Points, in no order, along strands that fork and pass close to each other.
(in the rows, 128 means zero)
Two points are linked if the straight distance between their rows is under 99.7. Some points are linked to none.
Zefug: [130 198 127 101 123 108 176  86 123 133 152 141 108 152 135 125  96 157
 145 142  92 122  96 154 112 154 177 113 136 117 110 133 134 147 134 115
 113 174]
sutas: [147 107 100 167 133 119  82 159 146 136  92 121 107  54 114 105  46  91
 127 142 154 157 136 124 133  83 161 115 127  83 171  86 100 174 169 104
 167  91]
Novav: [ 78 155 160 119 164  77 117  88 115 122 183 124 111 142 130 107 163  44
 125 141 171 134 111 151 127 129 100  81 162 128 143  96  96  93 146 146
 141 120]
buf: [134 109 133 146 115 163 146 154 138 105  93 113 178 149 139 132 158 163
  92 105 133 126 125  99 140 154 123 176  78 143 112 166 117  97 111 126
 144 132]
rozo: [113 137 125 144  89 146 136 141 138 115 112 146 128 165 100 149 156 168
  95  61  91 103 175 155 138 147 123 147 106 156 116 237 161  62 106 123
 136 106]
dizib: [141 151 144 176 138  93 158 105 127 148 125  63  56 136 172 149 138  64
 137 163 180 138 112 114 135 118  98 138 149  99 139 124 106 127 166 127
 172 147]
dunod: [128 176 140 110 130 102 170  78 125 114 134 150 109 177 134 123 105 213
 185 150  88 141 109 154  96 120 165 148 145 107 101 147 141 138 100  94
  89 195]
fanov: [154 104 142 144 130 134 128 149 116 110 115  83 154 125 175 162 156 181
 130 154 137 152 111  48 138 150  90 187  92 132 135 136 142 122 120 139
 128 133]
kud: [100 123 153 127  75 162 133 165 115 135  64 116 157 153 106 122  51 171
 137  85  72 148 148 144 166  92 165 169  91 129 116 173 169  98  93  86
 126 142]
lape: [128 117 122 164  91 116 129 159 125 127 100 121 139  59 161 158  87 122
 111  77 140 133 126  80 156  79 148  78  86 156 138 153 166 126 179  89
 148 123]
ren: [ 98 104 113  59 130 159 106 156 109 163 151 171 172 169  49 120 100 151
  99 120  58  89 141 180 135 111 106  86 135 132 110  75 130 160  89 126
 107 110]
kores: [128 102 126 164 105 167 147 123 141  99 117 151 151 126 118 178 227 123
 102  68 169  94 166 133 133 130 107 108 112 177 122 184 111 107 124 124
 143  95]
vebok: [112 114 151 113 143 154  95 144 170  99 104 151  82 185 110 148  97 205
 118  82  83 119 139 137 117 132 104 202  96 132  95 204 143  48  78 117
  93 119]
bafev: [103 183 154 106 140  95 156  76 106 129 123 115 119 134 152 109  86  84
 121 162 132 159  95 146 115 150 162 116 165  95 135 117 108 125 155 132
 168 146]
fese: [114 166 134 147 128  82 148  61 108 138 161  90  79 121 175 141 179 111
 120 135 181 151 127 129 118 162  87 113 157 121 136 133 140 133 132 152
 129 150]
lakig: [ 68 158 145  81 156 107 144  75  93  97 129 110 131 137  91  93  89  86
 115 201  93 152 100 159 115 116 158  77 169  77 127 111  91 116 114 112
 167 120]
Lis: [154 107  86  89 178  94  91 154 153 176 173 147 129 127 109  85 129  85
 109 143 140 121 104 137 162 135 111  86 113 125 182  91  96 121 160 144
 151  91]
zuz: [160 105 122 137 167 108  78 164 135 168 103 136  93  79 120 104  72  88
 139 155 157 156 129 120 139  80 138 126 135  73 177  78 104 174 166 121
 175  81]
kod: [126 170 141 134 142  90 149  80 123 143 163 108  71 118 159 146 160  87
 115 142 179 144 116 136 119 164  97  99 156 122 139 113 138 130 145 145
 133 143]
Bal: [134 102 137 149 108 147 139 140 110 145  84 113 172  91 182 174 143 149
 104  88 139 135 139  43 149 115 119 166  87 138 125 155 143 121 154 130
 170 137]
tem: [119 129 113 104 118 156 124 143 125 147 137 157 143 105  95 139 151 149
  99 148 143 113 140 158 102 168 107 118 144 137 114  79 134 164  99 156
 124 134]
tigu: [ 88 109 129  88 102 131 109 132 106 148 178 154 135 128 133 127 206  83
 157 176 195 152 145 126 141 162  72 108 154 155 166  89 114 149 104 193
  90  84]
leki: [129 127 119  97 162  80 103 125 135 137 201 124 123 153  99  84 156  46
 145 154 142 106 110 157 136 139 114  65 157 122 149  95 113 105 141 162
 125 106]
Telun: [142 150 143 178 134  84 164  92 118 124 118  55  94 152 182 127 117  68
 154 158 165 145 108 112 121 123 122 142 148  96 139 131 121 128 168 129
 160 156]
gomed: [110 136 135 143  97 148 152 161 149 124  95 137 143 171 108 127 124 158
  93  65  81 113 154 153 148 134 139 167  90 148 111 206 144  59 108 107
 131 128]
nufu: [133 106  79  76 144  95  80 136 132 153 199 131 138 139  94  96 171 100
 132 163 143 116 115 156 146 143  90  55 132 145 167 101 132 137 124 168
 118  95]
bigi: [113 110 106 151 105 166 152 149 138 129  92 161 168 113  96 131 161 141
  82 114 137 108 171 160 106 129 122 133 131 140 111 107 118 135 114 125
 151 142]
Nezas: [151 104 105 100 142 140  92 154 153 161 112 169 134  76 112  81  33  96
 109 119  84 138 126 156 139 107 166  85 130 118 142  77  85 147 153 112
 120 116]
bef: [102 114 129 127  75 155 108 127 123 109 114 151 133 163 100 144 162 184
 110  72  95 108 186 135 135 166 112 166 130 158 121 252 162  71  94 150
 149  93]
lero: [152 153 128 124 143 124 130 144 145 143 125 124  96  90 116 118  55  67
 127 159 133 140 110 132 114 146 163 108 151  89 134  84 117 162 159 144
 141 118]
kib: [120 131 103  76 150 135 126 126 125 138 206 163 138 169  52 119  99 126
 131 138  49  58 127 169 135 113 135  50 139 116 100  89 121 158 108 120
  72 115]
nudiv: [138  97 158 142 123 149 101 149 119 115  43 114 160 108 162 146  97 182
 131  93 113 172 130  87 121 109 149 199  79 150 114 153 163 129 124 121
 122 148]
ritis: [125  85 113 168 109 153 151 158 129 141 111 141 176  82 126 155 183 102
 112  89 157  86 179  90 127  88 117 120 141 149 127 117 130 111 150 127
 158 114]
zureb: [129 163 144 143 141  88 168  66 131 103 100 102 125 160 158 100  77 128
 168 166 113 171  91 152  93 135 173 167 162 118 139 136 111 119 145 105
 113 175]
zul: [143 119 158 136 132 134 103 164 126  96  85  95 139 119 141 152  64 190
 156 119 111 148  83  92 111 116 143 173  81 150 100 149 179 144 108 115
  75 142]
sabis: [123 107 135 158 102 155 158 148 114 138  94 122 179  97 157 167 159 129
  93  88 145 113 148  63 147 118 125 144  99 141 116 150 136 104 148 126
 170 123]
Sagap: [142 108 120 172  92 156 156 127 128  99 132  95 135 146 135 140 218 154
 117 153 182 132 125  91 145 179  92 159 105 130 132 132  94 121 109 152
 117 122]
Kupod: [ 60 166 151  71 147 113 152  66 104 105 128  82 130 160 112  90  78  98
 104 200 114 167  79 151 111 142 145 102 155  90 123 118  86 117 104 107
 158 138]
pasa: [125 108 118 158  90 164 141 104 131 128 142 157 106 113 137 159 231 115
 130 166 216 155 152 121 147 163  79 145 136 147 153 102  62 148 118 169
  90 105]
kuz: [156  97 153 148 136 148 121 135 118 113 113  98 148 127 186 168 174 186
 126 139 143 158 119  41 145 151  93 207  87 133 139 128 110 112 131 140
 135 132]
Dumom: [157 136 154 142 101 146 139 156 144 141  90 138 123 143 138 156 143 125
 101  29 100 120 168 122 147 149 148 167  94 157 108 210 169  65 125 133
 135 124]
nid: [137 108 163 132 128 146  94 160 124 102  56 105 144 112 146 153  73 191
 139 106 110 164 104  98 116 114 147 189  76 151 108 147 172 138 107 116
  96 148]
Sud: [136 123 123 147 103 168 157 150 142 108 111  91 153 161 111 116 156 167
 121 144 131 105 118 125 116 165 117 177 111 116  91 141 140 133  84 137
 115 149]
ziba: [107 149 151 140 112 111 155  73 109  89 129 125 139 163 150  88 179 195
 177 146 128 134 121 137  94 158 126 187 173 102  95 148 147 119  90 137
  95 177]
begul: [111 128 138 107 169  85 109 104 117 126 181 123 137 151 103  62 145  37
 146 160 134 116 118 158 131 118 131  76 179  96 143  89 100 100 144 156
 155 110]
padug: [126 103 113 153 101 172 131 112 147  91 119 177 142 130 115 158 234 133
 111  87 179 112 182 175 117 135  96 107 115 179 125 181 104 140 109 124
 129 102]
Karum: [ 96 156 134 152 106  82 141  34  92 126 150  93 109 135 182 115 195 138
 131 130 177 168 139 118 109 164  77 141 160 125 129 154 128 139 111 159
 114 153]
vos: [124 169 136  93 149 134  94 125  86 136 139 133 108  83  97 121  21  82
 160 146  74 127 113 131 125 123 204  74 155  71 126 112 119 173 122 132
 128  86]
Dom: [135 113 183 134 150 158 120 164 136  73 107 109 137 157 142 141 137 173
 145 131 127 123 104  85 112 165 126 221 107 122  80 142 146 105  97 143
 101 140]
zonud: [158 137 128 124 172 105 120 141 153 156 153 137  76 107 130 135 118  77
 114 158 166 136 113 134 127 138 111 111 144 116 158  75 113 134 161 142
 142 120]
Fomun: [103 123 180 108 173  92 102 121 102 171 171 109  89 142 135 105 170  40
 140 149 182 120 109 123 151  96  85 110 167 106 151  78  87 113 151 145
 176 106]
somi: [109 150 123  97 158 128 135 111  89 119 161 160 136 128  76 102  44  83
 168 179  32 103 138 137 142 108 202  66 158  57 116 108  96 145 119 118
 118  95]
lenu: [120 154 142 142 132  86 158  68 118  81 132 108 128 152 165 103 157 189
 167 151 121 149 111 134  86 140 128 163 163 117 107 154 161 122 112 115
  88 181]
gune: [154 111 143 143 129 131 135 155 121  97 122  76 154 130 158 141 145 175
 140 160 136 139 105  66 118 149 105 174 105 126 121 144 169 132 108 137
 114 139]
labi: [120 153 147 138 109 136 155  97 119 105 133 131 137 182 128  97 165 188
 180 137 123 101 118 145 104 159 139 193 155  90  77 143 148 130  79 136
 105 176]
buki: [107 122 139 127  68 163 129 155 117 131  79  98 137 153  83 127  39 184
 141  92  76 148 136 150 159  76 169 127  84 131 116 165 172 131  90  63
 111 144]
raf: [107 193 141  97 132 109 159  92 106 131 128 132 118 128 131 114  57  91
 142 165 102 142  95 141 120 155 197 112 159  91 127 115 114 138 150 132
 153 140]
duvav: [122 151 152 138 133 127 147 139 127  78 125 111 134 155 123 138  89 193
 201 140  93 102 104 114 103 103 154 166 118 108  74 161 178 145  92 108
  78 162]
muzon: [121 141 115  94 159 133 142 114 112 130 185 164 140 148  67  95  63  79
 158 167  34  81 136 145 144 117 184  69 157  72 109  89  86 138 126 123
 100 108]
Lupag: [104 109 128 113 120 152  91 133 153 102 114 147 108 189 104 138 124 220
 111  82  79 117 152 137 122 144  95 191 108 149 112 225 153  50  76 127
 115 107]
bog: [157 110 159 137 145 155 105 133 157 101  71 141 130 151 159 146 151 167
 103  51 111 149 145 110 118 137 139 213  81 158 106 184 133  75 125 121
 133 135]
Zas: [103 152 151 100 169  91 132 104 112 112 166 134 137 132 105  89 115  50
 135 167 115 123 111 156 124 128 147  78 175  94 130  93 106 100 145 145
 154 114]
tel: [150 130  98 195 133 100 143 158 150 123 118  93  97 101 145 159  97 102
 114 177 164 142 103  92 157 103 118 125  91 115 173 125 110 128 181 104
 156 119]
Gevuk: [107 121 124  71 129 165 114 148 119 166 130 174 144 139  62 133  86 157
  86 106  62 106 149 176 128 103 120  93 138 130 102  75 137 168  92 113
 114 129]
ped: [ 96 139 125 158  70 160 181 155 154 139 110 169 119 175  63 132  90 141
  95  69  68 110 203 194 165 110 161 138 122  97 122 158 146  82 116  86
 121 135]
pipek: [150  94 144 149 116 144 114 133 113 135  59 113 166 104 193 158 125 165
 124  80 123 157 138  61 137 113 138 197  78 147 121 150 150 129 150 129
 152 146]
med: [143 166 118 109 132 137 143 142 146 143 134 133  96  98 111 124  47  86
 123 147 104 121 104 140 113 155 181 103 141 101 111  90 111 167 149 137
 119 136]
vatup: [151 111  98 133 114 140 114 150 152 144 103 172 123  74 116  97  72 120
 102  89  81 135 148 174 129  73 164  63 126 147 121  95 125 149 156  88
 124 142]
sibot: [127 118  99 184 117 109 128 153 142 123 114 128 127  62 155 155  91 110
 105 109 153 125 126  86 148  75 137  89  88 141 156 137 133 125 195  86
 150 119]
sir: [148 114 111  95 151 145  82 162 140 154 120 147 129  70 102  90  14  87
 123 141  88 141 122 144 134 117 170  93 136  96 139  80  89 159 139 129
 124  95]
vig: [136 115  99 143 108 142 129 151 136 134  99 162 144  74 114 114 105 133
  95  93  92 129 168 158 120  69 145  76 133 145 112 108 161 151 139  94
 141 144]
Kelil: [144 137 112 173 119  94 152  98 118 130 153  56  70 115 165 166 188 121
 130 172 174 144 126  89 140 139  63 129 140 115 150 144 140 128 122 134
 131 137]
Dati: [154 118 123 163 158 106 105 165 134 160 103 118  71  84 125 133 102  83
 138 178 174 147 129 112 146  75 121 142 141  76 174  81  99 166 176 115
 188  97]
sife: [118 108  94 101 149 112  78 114 110 187 183 141  94 114 137 146 206 112
 139 166 193 150 135 127 165 120  66 117 149 155 210  98 112 145 129 155
 131  90]
bulak: [161 102  98 101 138 136  95 150 155 168 122 177 137  83 128  71  60 104
 105  89  76 133 138 165 146  90 165  70 124 142 139  90  99 135 165 111
 127 123]
zete: [105 130 158 132  84 155 143 164 133 140  72 138 148 165 115 126  63 158
 129  71  71 136 168 155 177 115 172 190  91 126 115 184 162  67 109  99
 126 141]
sof: [141 120 176 139 147 133 126 159 119  79 115  95 144 132 154 148 129 179
 158 148 124 132  97  68 108 153 120 196 116 123  94 140 170 130 107 140
  96 138]
nogus: [106 127 132 149  79 157 162 167 122 123  77 129 181 118 112 123 116 142
  95  88 104 124 157 127 145 107 149 138 101 135 103 158 163 108 116 107
 162 140]
dar: [156  97  63 113 170  97  92 128 155 184 154 166 122  89 143 108 139 111
 107  99 149 114 143 126 146  93 115 100 127 141 178 101 113 144 183 120
 161 109]
meb: [134 140 134 148 100 157 157 123 135 111 132 105 138 179 118 105 173 165
 151 136 139  91 120 137 108 178 124 187 136 103  84 143 140 133  80 146
 103 160]
sani: [137 134 181 153 148  92 134 131 111  63 134  87 123 130 179 155 137 169
 176 153 122 141  98  73 105 142 116 172 129 130 110 149 182 116 131 135
  85 145]
namid: [132 126 114 176 102 110 149  92 101 128 151  61  88 114 152 157 206 132
 132 171 180 147 138  84 139 155  60 141 148 116 145 131 132 131 112 154
 121 129]
Zitud: [144 136 128  94 159 137  67 151 107 149 126 126 110  65  98 110  15  83
 146 148  93 137 109 140 124 119 185  79 144  74 141  99 118 180 120 139
 124  76]
gez: [138 110 121 179  85 139 156 110 115 115 143  79 115 130 144 149 218 145
 129 167 188 142 134  81 147 174  77 160 127 120 137 125  98 127 107 164
 114 124]
Gop: [136 109 182 128 158 172 109 163 160  79  83 124 117 159 134 148 132 176
 123 110 122 133 104 100 107 160 132 227  89 134  77 150 132  93 102 135
  99 136]
Senuz: [104 161 131  92 151 131 116 110  74 121 151 148 119 103  89 119  25  90
 171 162  46 118 123 128 138 119 210  61 152  60 121 120 110 159 117 121
 125  87]
suruz: [131 104 108 149  97 145 139 166 124 138  98 154 160  75 117 119 132 109
 107  82 107 110 180 133 121  66 137  92 147 149 112 110 172 136 132 108
 156 133]
sovaz: [117 171 133 117 101 116 149  93 105 137 155 123 112 119 137 132 168 147
 128 145 155 124 125 138 104 192 115 118 159 118 109 120 162 157 105 157
 116 157]
bufa: [142 151 151 108 167 108 121 141 132 148 146 128  95 109 125 125  93  54
 127 161 150 132 107 131 121 137 136 107 160  89 142  76 118 136 163 152
 159 113]
Kalef: [136 112  82 164 127 130 143 136 136 122 121 130 140  74 127 148 157 153
  91 151 157 126 152 103 118 114  99 113 122 133 143 113 139 150 136 119
 152 135]
Nito: [157 165 111 154 109 124 161 124 146 112 131  92 122 144 132 113  54 127
 178 139 101 120  88 126 107 131 190 135 117 121 112 140 140 157 145 114
  84 164]
Nelur: [158 161 125 153 129  87 168  99 135  98 141  87 115 146 167 121 123 140
 162 150 127 135  97 123  98 144 142 138 139 123 123 154 165 137 146 117
  97 168]
novep: [159 145 105 148 108 128 148 152 149 108 119  79 127 133 124 124  69 152
 142 138 111 125  83 115 115 118 156 120  92 134 111 144 160 161 127 103
  84 157]
dos: [139  91  85 105 126 136 105 137 124 179 121 180 176  95 121 105 152 127
 109  85 119 105 177 147 113 100 118  98 152 159 137  87 136 153 132 138
 159 129]
zevu: [159 105 151 137 142 157  96 105 143  93 113 124 138 160 155 166 208 192
 100  65 147 142 132  88 139 162 105 184  76 170 124 188 110  90 114 129
 147 111]
Keruz: [143 130 118 146  97 137 129 156 140 109  98  81 140 127 119 121  42 163
 135 113 108 138  80 119 132 101 168 117  68 156 119 152 154 142 122  84
  81 149]
lutan: [129 139 104  76 154 103 105 135 129 132 210 146 138 141  81 107 136  99
 135 156  99  85 113 169 123 145 115  57 147 143 127  89 132 136 119 153
  94 111]
Sofin: [ 79 174 153  70 142 106 161  62 115 124 121  87 130 177 130  96  70 117
 121 183 112 178  71 146 109 159 146 136 153 112 130 124  81 112 107 103
 135 158]
Fufib: [158 115 116 160 134 105 115 141 126 124 113  87 128 100 193 182 116 171
 124 143 136 159 100  58 152 116 103 158  66 146 161 153 144 132 156 119
 133 132]
vev: [125 125 102  80 138 154 110 148 131 161 129 173 134 108  86 124  89 155
  81 112  73 119 137 174 117 105 122  82 132 145 109  83 138 163 111 110
 112 131]
Lok: [142  84  56 121 148 115  96 116 135 193 156 158 142  82 145 128 174 124
 119  99 162 100 166 112 136  83  99 108 151 145 175 105 129 155 165 129
 163 107]
nalav: [162 105 159 134 159 155  85 114 158  82  94 130 116 155 157 156 187 188
 103  64 130 152 141  96 114 151 116 205  87 165 111 186 118  88 117 126
 135 123]
taba: [133 124 122 116 171  94  88 120 126 183 180 129  60 122 133 147 190  87
 128 155 192 141 118 133 159 118  70 118 150 141 192  89 100 122 144 139
 133 102]
Siguv: [129  94 104 104 110 171 117 120 147 145 127 203 157 150 137 140 218 106
 127  74 167 106 180 194 121 134 108 105 122 200 139 142  97 151 122 142
 127 108]
div: [114 109  98  65 139 146 112 138 117 150 184 156 155 174  41 121 101 140
 116 128  49  67 134 173 137 103 115  55 135 119 104  86 131 168  90 123
  82 110]
Tiru: [ 97 114 137  87  95 155 119 146 120 136 171 175 148 142 127 117 203  87
 151 170 186 136 140 145 136 181  89 114 142 169 142  92  98 153 102 187
  81  96]
ropo: [147 140 151 158 141  83 152 112 115  72 145  76 124 144 181 134 141 152
 174 151 126 138  99  91 105 136 114 150 138 128 120 157 176 118 139 122
  89 154]
zala: [140 100 132 152  84 151 139 196 114 145  97 138 155  66 119 145 128  84
 122  76 123 112 172  94 147  73 136  91 136 148 115 121 191 115 135 109
 156 115]
Bipe: [129 197 124 100 123 117 173 100 130 134 148 140 102 141 129 122  67 124
 144 144  88 121  97 146 121 161 192 111 138 107 107 122 119 147 147 121
 118 161]
ribon: [152 122 101 126 177 101 103 130 151 174 160 142  76 102 130 146 159 104
 112 155 177 138 126 133 142 114  89 118 136 133 186  81 109 138 159 127
 144 116]
poti: [142 181 120 111 116 139 160 120 136 143 142 130 100 120 116 129  45 109
 137 140  91 116 100 144 116 156 194 107 131 106  99 108 117 169 151 125
 108 152]
zum: [147 118  91  86 152 127  99 147 146 158 144 172 141  96 105 110  98 140
  87 118  94 125 129 161 119 114 120  75 126 155 136  83 129 153 132 119
 122 129]
mebi: [135 111  89  90 148  82  90 121 137 149 206 115 119 155  94  77 178  61
 142 161 150 111 112 162 154 140  98  53 140 131 164 109 121 125 133 170
 120  92]
ragul: [135 129 102  89 160 135 142 119 128 137 200 169 131 169  60 102  74 100
 146 147  35  60 132 159 141 113 162  56 141  92 101  89  92 144 124 120
  76 118]
fut: [ 99 130 190 103 177  86 104 117  91 151 154 110 105 127 139 100 140  47
 140 156 167 129 108 119 131  90 105 102 172  87 137  86 106 125 152 145
 191 107]
bor: [133 186 126 104 117 117 170  85 123 133 148 144 111 170 126 129 102 198
 171 133  87 114 109 151 108 128 163 138 134 105  94 147 152 164 102 107
 101 183]
Gorov: [103 108 113  93 130 117  87 118 106 172 180 144 110 120 135 139 200 100
 146 168 199 159 140 125 152 140  63 111 156 152 191  91 116 146 111 174
 115  86]
fozad: [130  88 100 108 107 164 120 135 140 169 118 194 175 141 125 123 198 102
 120  70 151  93 182 182 122 130 123 115 135 185 136 105  97 136 135 146
 144 115]
fak: [120 120 171 122 161 164  99 154 174  77  97 137  87 173 120 151 111 184
 121  89 105 121 115 127 110 150 119 218  90 132  74 178 134  68  87 125
  94 127]
zuki: [128 124 108  86 141 128 100 141 124 153 165 160 143 101 103 132 149 136
 111 154 143 118 129 151 110 157  94  92 144 154 143  73 141 159 107 156
 119 118]
Ret: [133 164 140 161 137  86 168  83 135  80 109 107 126 157 147 115  76 142
 194 159 107 154  88 138  95 124 184 163 149 124 126 146 120 122 151 102
  84 176]
sifat: [123 125 134 131  88 151 120 157 127 119  79  87 147 136 112 126  43 182
 142  96  85 144 102 136 143  84 164 127  66 156 113 160 171 137 103  76
  93 149]
zized: [136 113 139 154  82 134 130 181 116 134  98 130 142  55 136 147 102  98
 120  69 126 124 148  91 148  68 149  69 115 154 123 135 189 123 155  96
 148 124]
bup: [142 122  88 189 127 110 138 161 155 117 110 110 114  84 144 148  79 103
 109 147 165 137 113  93 152  93 132 109  86 120 167 124 107 132 186  95
 151 115]
lalim: [121 161 148 139 133 110 163 104 122  76 127 136 122 161 130 129 110 209
 207 151  98 120 108 134  98 106 159 164 138 102  81 158 160 133 100  99
  84 179]
sefe: [105 136 140 163  88 103 151  58  94 110 144  87 122 148 180 103 211 139
 153 138 174 154 144  98 113 174  92 168 170 121 119 147 118 129 106 173
 101 153]
keti: [ 89 173 156 119 153  79 131  79 113 129 176 123  94 126 151 135 157  69
 118 135 174 141 115 147 120 155  99  82 161 132 140 105 121 108 143 148
 137 130]
gupe: [158 163 126 162 132  83 168  93 136 117 138  77  95 139 176 123 125 104
 144 154 149 142 103 121 110 149 127 128 143 114 131 141 147 131 159 127
 124 166]
Doku: [129 105  84  72 148 112  80 145 126 159 181 153 151 119 105 111 160 127
 120 154 140 117 122 150 133 148  90  76 132 155 165  86 131 148 117 159
 123 100]
tuta: [104 105 116 121  99 158  92 121 141  97 118 138 124 187  98 130 154 208
 109  94 101 113 162 146 128 157  93 176 115 152 122 242 150  71  74 134
 133  99]
Nub: [104 114 133  91 105 162 114 150 121 136 155 174 155 132 109 129 185 116
 131 158 174 118 135 162 122 187  96 118 139 159 133  78 103 157  97 180
 100 111]
pizim: [160 109 145 146 129 162 110 108 138  90 134 113 137 159 155 167 224 186
 108  91 161 147 116  78 157 166  95 179  69 168 130 170  85 101 117 138
 132 106]
veki: [107 114 124 103 109 177 122 147 134 141 130 181 156 133  96 131 178 131
 105 141 165 108 146 181 111 179 101 132 133 160 125  83  98 155  98 157
 111 125]
lefu: [148 129 119 185 138 104 134 157 142 145 109  93  65 100 137 150 105  79
 126 188 177 145 120 104 147 100 115 139 125  89 166 102  99 142 178 112
 175 114]
lekan: [113 105 122 166 101 153 163 154 123 121  95 134 183  95 134 152 168 127
  91  98 150 105 159  88 134 112 121 129 113 138 117 137 132 108 143 123
 170 124]
Kifab: [130 136 157 127 132 136 129 163 129  87 108  98 140 143 122 141  75 187
 175 126 104 119  94 104 109 110 146 173 100 129  78 162 181 146  94 110
  77 149]
sono: [128 110 116 159 104 162 159 155 139 107  95 108 176 140 120 124 158 164
  88 130 139 116 130 108 125 147 117 160  94 128 105 146 131 120 102 123
 145 139]
direp: [ 90 158 147  93 165  99 136  95  96 102 156 138 141 131  96  87  98  68
 136 182  88 125 118 158 123 121 169  79 183  81 123 102  98 108 135 127
 156 111]
saz: [152 119 147 129 133 144  92 123 150 106  86 147 112 150 140 146 152 183
 108  43  87 139 169 122 119 146 134 202 103 163 111 221 159  63 114 128
 132 124]
kidaz: [141 101  81  95 147 125  99 137 138 161 133 178 152  83 117 112 131 143
  95 111 115 121 147 153 114 110 113  86 133 156 144  83 135 156 134 127
 141 128]
kan: [123  86  96 118 115 161 120 137 134 163 111 186 184 119 113 117 177 115
 111  88 143 100 182 168 112 121 120 123 144 169 134  90 108 142 130 144
 157 125]
gos: [122 107 125 171 103 162 162 139 140 108 111 143 164 119 122 163 202 118
  90  75 161  90 158 118 131 130 116 129 105 158 116 157 109  94 134 127
 151 114]
ton: [151 144 120 176 139  93 151 112 132 138 147  70  49 117 161 165 169  93
 125 172 179 140 118 108 141 126  77 120 136 116 153 129 124 121 145 128
 143 139]
pezu: [143  71  64 132 123 136 110 133 129 193 138 141 148  86 139 132 184 105
 130  89 159  80 180  95 130  72 102 115 169 151 156 106 133 149 166 133
 156 114]
vuzod: [143 114  87 173 110 129 118 159 160 120  96 116 122  62 122 109  40  98
 111 135 140 144 126 130 129  97 173  96 113 107 152  97 101 153 174 101
 142 114]
gubad: [ 93 170 172 107 154  96 130  87  88 126 117 108 114 121 157 115  96  74
 118 157 152 155  97 135 110 120 144 102 171  81 135 109 114 138 158 137
 195 125]
gapi: [121 104 113 112 109 182 109 115 154 121 124 211 144 140 128 144 226 125
 113  96 179 125 178 197 120 141  91 111 113 195 140 153  98 161 104 131
 117 103]
Tes: [141 113 153 137 130 156 128 149 145 117  68 130 155 152 155 133 137 160
 102  66 113 139 136 107 135 137 143 202  78 152 107 175 131  81 123 122
 138 136]
busa: [151 106 142 163 114 156 135 125 133  92 134  98 144 156 151 159 219 173
 115 130 168 142 110  70 163 174  93 174  80 151 134 146  84 101 115 142
 123 109]
pinu: [ 98 125 158 111 167  82 101 109 117 160 192 113  88 153 128 108 181  36
 140 142 184 126 109 136 146 111  85  91 157 130 164  90  95 101 149 156
 143 101]
Zab: [144 165 133 162 129  97 166 106 140  89 123 109 127 154 137 120  69 147
 201 146 101 127  85 127  99 120 187 148 130 125 111 149 138 135 143 106
  75 173]
zire: [116 144 148 136  88 146 146 162 145 139  96 153 124 170 117 132  93 153
 116  57  69 123 164 155 168 130 161 180  90 131 114 207 164  49 117 109
 117 134]
Pava: [110 172 145 101 138  98 169  56 132 123 105 107 118 168 152  99  73 135
 146 170 111 175  83 156  97 151 164 155 159 117 134 131  97 115 131 103
 117 179]
diso: [ 99 153 192 104 173  87 109 103  78 135 130 114 104 114 148 110 112  73
 129 156 159 148  99 126 115  82 129  80 171  73 134 100 119 145 162 137
 202 108]
bip: [140  67  86 144 110 147 130 146 134 178 122 150 166  92 129 130 189  99
 127  82 155  80 185 103 123  83 110 114 163 155 140  98 131 137 150 137
 154 116]

Follow the links from the first point to the second, and from the first to the third. Name the last point that the two ways share.
gapi / dar / duvav => lekan
zul / bufa / gubad => Bipe
keti / med / bor => Bipe
kuz / tuta / dizib => sof
fanov / vebok / Kelil => sof

A fork is a point with three links. Follow the links from the first point to the second and name the forks in between, in order.
pipek / raf => Bipe
ritis / vev => lekan
sono / busa => bog
fanov / Gop => sof

A fork is a point with three links, a tip a point with one. Leave the first point through the second and follow the links. Name the first fork or tip that comes.
tel / lefu => vuzod
gupe / Telun => bog
lalim / duvav => lekan
Novav / keti => sefe
Sagap / gez => sof
nudiv / nid => Bipe
Tes / buf => lenu

Name the points in between on the shortest way along the links from the first point to the second, in order.
bafev / kod => gubad diso fut Fomun pinu Novav keti
Nub / med => Tiru tigu Gorov sife taba ribon zonud bufa lero
nalav / dizib => zevu pizim busa Sagap gez namid Kelil ton
kib / kan => div ren Gevuk vev zum kidaz dos
